Points on a hilly landscape, in no order, each with its height.
From any point a ball rolls to the lowest of the 2 points nearest to it. It stops when none of these is lower. Distance is the straight distance between rows; heights are no part of it.
vozu h=6.16: [109 117 150 121 138 123 112 142 141 125  76 139 173 117 141 150 117 147
  82  98 135]
kete h=0.19: [125 153  93 124 113 109 142 159 112 125 172 145  76 137  91 127 132 112
 139 162 108]
bel h=7.72: [124 122 156 126 156 125 157 109 106 156 109 120 131  93  97 128 114  81
 142 139  84]
pofif h=3.90: [119 185 132  89 161 111  81 142 160 160 168 113 177 164 149 141  70 176
  96 117 116]
kovam h=3.88: [117 116 158 114 124 100 108 129 134 110 131 119 141 153 108 152 117 129
 114 109 100]
nek h=4.66: [137  73 167 144 120 148 123 108 120 131  88 118 140 103 132 105 135 140
 167 139 126]
tebe h=2.78: [128 133  73 158  73 126  92 161 152 111 153 151  66 178 149 126 199 139
 141 148 157]
bedu h=5.59: [158  74 124 138 137 174 167  55 107 133 151 117  98 132 149  73 126 151
 226 158 123]
Mopuv h=4.38: [118 144  72 130 101  80 106 159 153  93 193 143  79 179 100 134 164  97
 127 148 147]
Lam h=6.11: [117 133 125 125 134 130  85 148 164 147 119 145 144 147 168 151 137 171
 103  98 149]
pef h=4.88: [151  58 152 153 103 181 145 103 103 124  90 105 106  98 146  80 158 135
 185 148 140]
kidet h=4.15: [130 133 158 121 143 144 121  97 101 164 141 119 151 101 116 126  76 141
 133 147  86]
fepa h=5.19: [121 127 176 131 168 167 143  65  96 161  81 100 208  84 145 120  86 104
  96 121 101]
zipi h=5.57: [118 146 111  94 154 111 133 114 153 154 195 134 126 166 113 117  64 158
 140 136 115]
mame h=3.56: [133 160  88 107 119 127 104 172 151 159 209 133  80 156 145 124 110 175
 153 143 133]
gilap h=6.57: [121 117 133 120 177 134 167  77 134 148 114 139 146 140 123 100  90 134
 167 145 116]
biki h=5.50: [146  73 120 165  97 129  94 112 140  92 130 136  94 174 141 101 186 134
 148 140 159]
Doma h=5.66: [128 155 155 145 118  98  72 180 187  96 117 136 139 138 152 179 167 137
  66  84 162]
kover h=5.35: [131 149  97 145  94  94 103 185 140 107 131 149  86 143 105 148 178 106
 102 139 152]
safi h=8.19: [109 158 136 116 159 114 128 151 120 154 114 137 154  93 103 143  81 116
  99 148 110]
rul h=4.69: [139 144 110 121 131 157 110 133 115 173 140 150 134 114 154 120 113 174
 105 110 122]
Supif h=5.24: [117  92  85 150 107  97 122 112 138  95 157 147  88 193 112 109 172 106
 144 154 144]
Pes h=4.33: [129 134 114 146 103 166 113 153 113 155 118 151 119  95 145 139 140 151
  76 110 129]
gima h=3.43: [129 145 109  85 119  67 168 167 101  49 136 126 109 125  80 137 145  58
 118 112 135]
vinik h=1.65: [148 121 119 152 109 199  92 144  96 161  89 116 148  69 180 123 126 214
 138 131 177]
nor h=4.49: [121 191 146  90 138 106  68 177 182 163 195 107 164 147 165 172  97 163
 105 106 126]
kuzeg h=3.52: [113 183  99 106 155  81 117 191 166 138 163 145 124 149 117 147 116 128
 119 135 146]
tupo h=6.43: [136  94 133 122 161 135 134  92 145 137  87 137 149 139 148  98 103 167
 155 129 143]
koti h=2.57: [139 116 127 160  69 194 117 143  98 148 100 126  89  88 140 123 147 168
 147 167 141]
kib h=5.18: [156  64 125 166 110 179 166  71 102 118 108 106  83 118 154  63 159 138
 220 160 146]
bomaf h=5.93: [128 102  95 161 129 145 158 103 128 141 136 144  83 143 112  89 120 133
 194 190 116]
doba h=6.14: [127  79 125 139 154 133 153  81 142 124  83 144 135 156 132  82 137 134
 177 144 148]
Peme h=1.55: [140 132 103 138  96 154 137 148 103 149 149 142  78 128 113 123 126 147
 145 158 111]
Nobi h=5.49: [130 121 140 143 100  88  78 157 176  88 128 139 118 171 133 167 181 125
  87 100 151]
pani h=6.25: [147 106 121 132 165 136 164  80 127 152 135 147 110 121 118  95  95 142
 195 172 119]
rutat h=7.85: [121 122 144 130 127 114 141 141 106 121 126 126 124 107  86 146 130  84
 127 141  92]
podi h=7.43: [123 150 141 126 181 118 192  79 130 141 129 125 141  89  98 119  97  72
 154 143  65]
rab h=8.69: [128  94 151 149 116 199 100 111  90 164  73 114 174  53 157 138 119 155
  79 116 157]
dida h=2.90: [140 147  93 130 121 161  91 174 144 170 148 153 104 131 182 129 147 192
 127 127 140]
mitiv h=7.12: [115  81 143 131 131 127 183  78 125 115  77 127 132 109 121 113 170  59
 111  95 109]
vadi h=5.88: [126 123 137 141 121 127  86 164 167 130  88 142 153 109 155 167 155 148
  69  85 159]
Telu h=2.06: [125 160 160  88 151  88 133 118 117 122 152 112 166 137  90 150  73 110
 101 113  92]
litu h=3.95: [120 181  95 112 155 124 109 178 162 177 161 143 125 139 144 141 105 154
 121 134 132]
zok h=5.75: [119 129 102 158  85 116 143 169 110 115  93 139  71 105  99 133 179  76
 107 163 138]
Laf h=5.29: [118 128 151 103 127  70 157 120 132  54 141 105 140 175  79 149 136  85
 132 109 117]
Foge h=4.00: [120 125 135 146 103 158 136 149  86 142 114 132 122  79 116 149 136 110
  76 117 117]
lolel h=8.33: [113 172 142 121 160 125  93 149 126 157 107 127 190 101 123 162  88 139
  80 127 135]
felit h=5.55: [120 158 101 144  85 103 129 192 111  93 132 132  82 107  81 152 166  82
 103 159 141]
zozep h=5.48: [117 108 105 133 130 101 122 137 142 122 159 143 103 179 105 113 138 125
 157 155 135]
gudog h=8.60: [115 124 143 146 121 173  97 119 107 161  84 127 206  67 150 168 107 144
  56 107 153]
Zemam h=6.74: [126  87 115 128 152 142 181  63 131 132 178 134  91 171 109  96 113 118
 198 154 113]
tekof h=8.02: [121 165 129 114 145  97 151 152 102 123 122 129 136  83  78 157  97  80
 109 135 101]
tila h=2.52: [143 129  96 180  59 153  77 165 152 136 136 143  67 144 166 129 195 161
 128 147 159]
Fomiz h=5.77: [121  94 116 167  88 142 126 132 116 122  92 137  91 113 122 116 178  90
 124 154 127]
Tur h=3.65: [143 112 140 138 131 176 142  99  98 166 120 124 136  90 143 103  97 162
 153 148 106]
Lini h=2.14: [134 152 145 115 157 165  73 140 143 161 106 121 199 105 190 135  95 209
 117 105 164]
ludas h=5.02: [126 116 128 134 132 110 189 109 124 107 125 125  94 124  88 118 157  33
 147 137  96]
lov h=2.20: [134 107 111 154  83 178 139 126 104 148 118 137  67 112 130 104 151 156
 175 174 116]
dule h=2.05: [158 119 102 142  91 202  98 154 118 141  99 122 108  97 189 115 162 208
 156 121 189]
sapo h=3.93: [120 150  73 113 109 108 112 165 153 131 207 141  76 184 117 121 133 137
 144 155 147]
Gaso h=4.87: [112 145 140  95 127  63 123 131 153  79 154 110 146 193  95 150 124 126
 125 110 131]
Niv h=4.27: [114 169 158 110 130 110 139 128  98 114 112 110 166 102 100 168  96  81
  69  92  92]
runup h=5.47: [117  88 120 146 139 121 186  73 130 113 132 125 109 158 102 104 160  60
 164 143 114]
kaz h=6.81: [117  92 143 129 147 120 184  76 140 109  91 129 137 159 126 118 143  90
 129 106 110]
pim h=4.86: [123 118  83 146  88  85 123 133 129  67 172 138  78 190  98 121 187  69
 130 146 140]
Nudan h=5.84: [119  69 122 142 165 121 174  61 145 122 117 134 113 161 122  80 149  95
 190 147 131]
vesu h=6.23: [129 144 129  89 180  97 164  83 138 151 186 133 140 157 106 111  42 140
 125 131 103]
puz h=4.47: [140  87 167 126 118 143 106 107 129 114 105 114 149 139 133 122 128 145
 139 107 122]
fenas h=6.03: [147  78 117 146 161 175 211  26 130 135 165 131  87 140 141  68 125 119
 223 154 127]
lume h=3.23: [148 149  81 121 115 167 106 152 144 164 180 147  95 148 168 106 114 205
 160 141 141]
dif h=6.47: [120 108 149 133 145 147 129 105 123 150  58 130 182  89 147 121 111 138
  93 110 135]
mub h=4.22: [131  93 155 133 113 116 131 120 131 103 117 125 116 154 115 130 154 120
 127 112 123]
Durat h=4.79: [139 191 129  84 126  53 131 192  98  42 121 116 165 102  86 161 120  82
 101 111 159]
dal h=2.02: [128 144  95 113 110  81 155 152 106  80 160 139  84 149  77 134 156  80
 128 145 121]
vepi h=4.37: [117 175 137 111 130  83 126 191 114  83 113 124 157  94  78 173 110  93
  78 125 139]
Vonu h=2.82: [130  94 145 155  91 187 112 135  98 150  93 127 125  74 146 131 142 161
 119 130 142]
Borum h=5.73: [116 141 164 100 136  85 167 117 111  66 112  99 146 132  83 155 123  68
 106  99 102]
sodo h=8.47: [105 148 152 136 142 132  94 130 125 148  86 123 210  81 133 179  99 121
  42 106 143]
misig h=3.19: [129 164 152  85 124  88 111 149 119  95 162 109 158 149 102 165 101 119
  97  97 105]
virad h=5.25: [120 113 136 122 118  70 107 139 171  67 132 127 122 206 113 156 158 113
 114  93 137]
sifal h=2.19: [136 141 110 114 134 140  86 146 180 154 178 133 124 173 193 112 119 197
 151 107 159]
vido h=5.86: [144 116 177 120 173 154 155  49 118 142  67 103 197  97 154 105  92 127
 137 106 102]
Tubik h=5.62: [131 174 170  96 137  78 177 144  93  58  99  89 164  99  73 147 124  35
 126  97 121]
rosib h=3.51: [118 177 154  96 162  96 159 101 107 106 117  96 185 123  88 152  81  75
  87 107  82]
pimem h=2.61: [133 153  92 133 118 140  75 181 182 152 173 144  92 159 196 127 161 176
 138 120 155]
kekid h=4.99: [122 154 138 123 124 100  81 188 165 139 173 121 126 154 151 154 132 159
 118 119 130]
Lek h=5.10: [144 141 114 116 151 139 118 108 132 158 159 139 132 139 141 107  83 178
 141 135 120]
duku h=3.98: [115 177 114 103 141  88 119 189 134 116 131 134 138 118 100 155 119 117
  92 125 138]
Fibar h=3.20: [131 115 139 136 122 177 124 108  83 175 105 122 145  71 138 127 114 142
 111 130 111]
Gifur h=4.80: [124 199 141 123 122 111  62 196 177 161 195 113 124 127 169 177 132 149
 112 108 137]
Tifu h=3.11: [133 173 143 112 162 135  76 139 159 175 145 116 184 133 180 131  79 195
 125 120 141]
Gobev h=4.60: [132 138 170 117 146 157 115  88  93 156 112 117 192  97 131 129  75 132
 107 117  94]
fuso h=7.77: [141 105 139 142 165 184 172  79 108 164  81 126 148  68 157  90 118 124
 144 124 119]
Sepep h=6.44: [123  78  88 149 140 163 177  50 117 119 171 132  83 174 137  70 147 120
 207 159 143]
muki h=7.35: [134  64 150 162 113 155 170  91 121 135  68 118 121  96 147 106 181  86
 113 109 129]
Vez h=5.17: [130 144 108 125 106  98  91 184 154 122 164 130  93 160 133 146 159 135
 111 127 140]
Kezak h=4.39: [115 129 144 110 150  98 142 114 150 115 152 126 142 193 105 129  98 138
 139 113 108]
pip h=4.40: [126 133 137 106 123  81 180 125  96  71 139 119 116 120  77 128 158  38
 139 110 101]
Faler h=2.30: [147 133  98 163  67 184  84 162 136 138 107 146  81 112 185 127 173 198
 130 134 168]
kuru h=1.03: [125 126 137 132 128 176  73 144 121 160 112 121 146  91 181 137 113 203
 109 115 149]
geges h=5.21: [135 175 141  81 120  51 163 160 101  28  96  95 171 113  79 162 122  61
 108  92 146]
Gonep h=5.63: [139  87 107 167  69 141 101 138 125 117 104 138  82 138 140 104 177 141
 136 149 143]
lutug h=6.91: [120 142 125 103 176 106 174  88 120 147 161 138 137 129 112 116  75 105
 142 147  82]
tugi h=5.67: [128 120  96 133 130 129 133 129 135 144 178 145  94 164 120 101 121 157
 175 177 129]
zusin h=3.53: [121 136 148 133 107 126 122 145  94 118 116 130 143  76 107 175 126  89
  54  94 111]
lebis h=7.51: [123  85 164 147 145 161 182  86 118 145  75 115 132  78 140  93 152  93
 139 122 112]
pobo h=6.45: [126 108 157 130 156 141 163  58 134 123  82 108 159 138 144 111 118 120
 139  94 109]
zubip h=6.32: [139 109 125 111 134 136  92 131 142 138 103 134 150 143 178 120 121 186
 133  95 153]

For each start below, name the point where the ball stops.
felit => kuru
muki => kete
gudog => zusin
podi => zusin
fuso => kete
tupo => kete
bomaf => sifal
kidet => kete
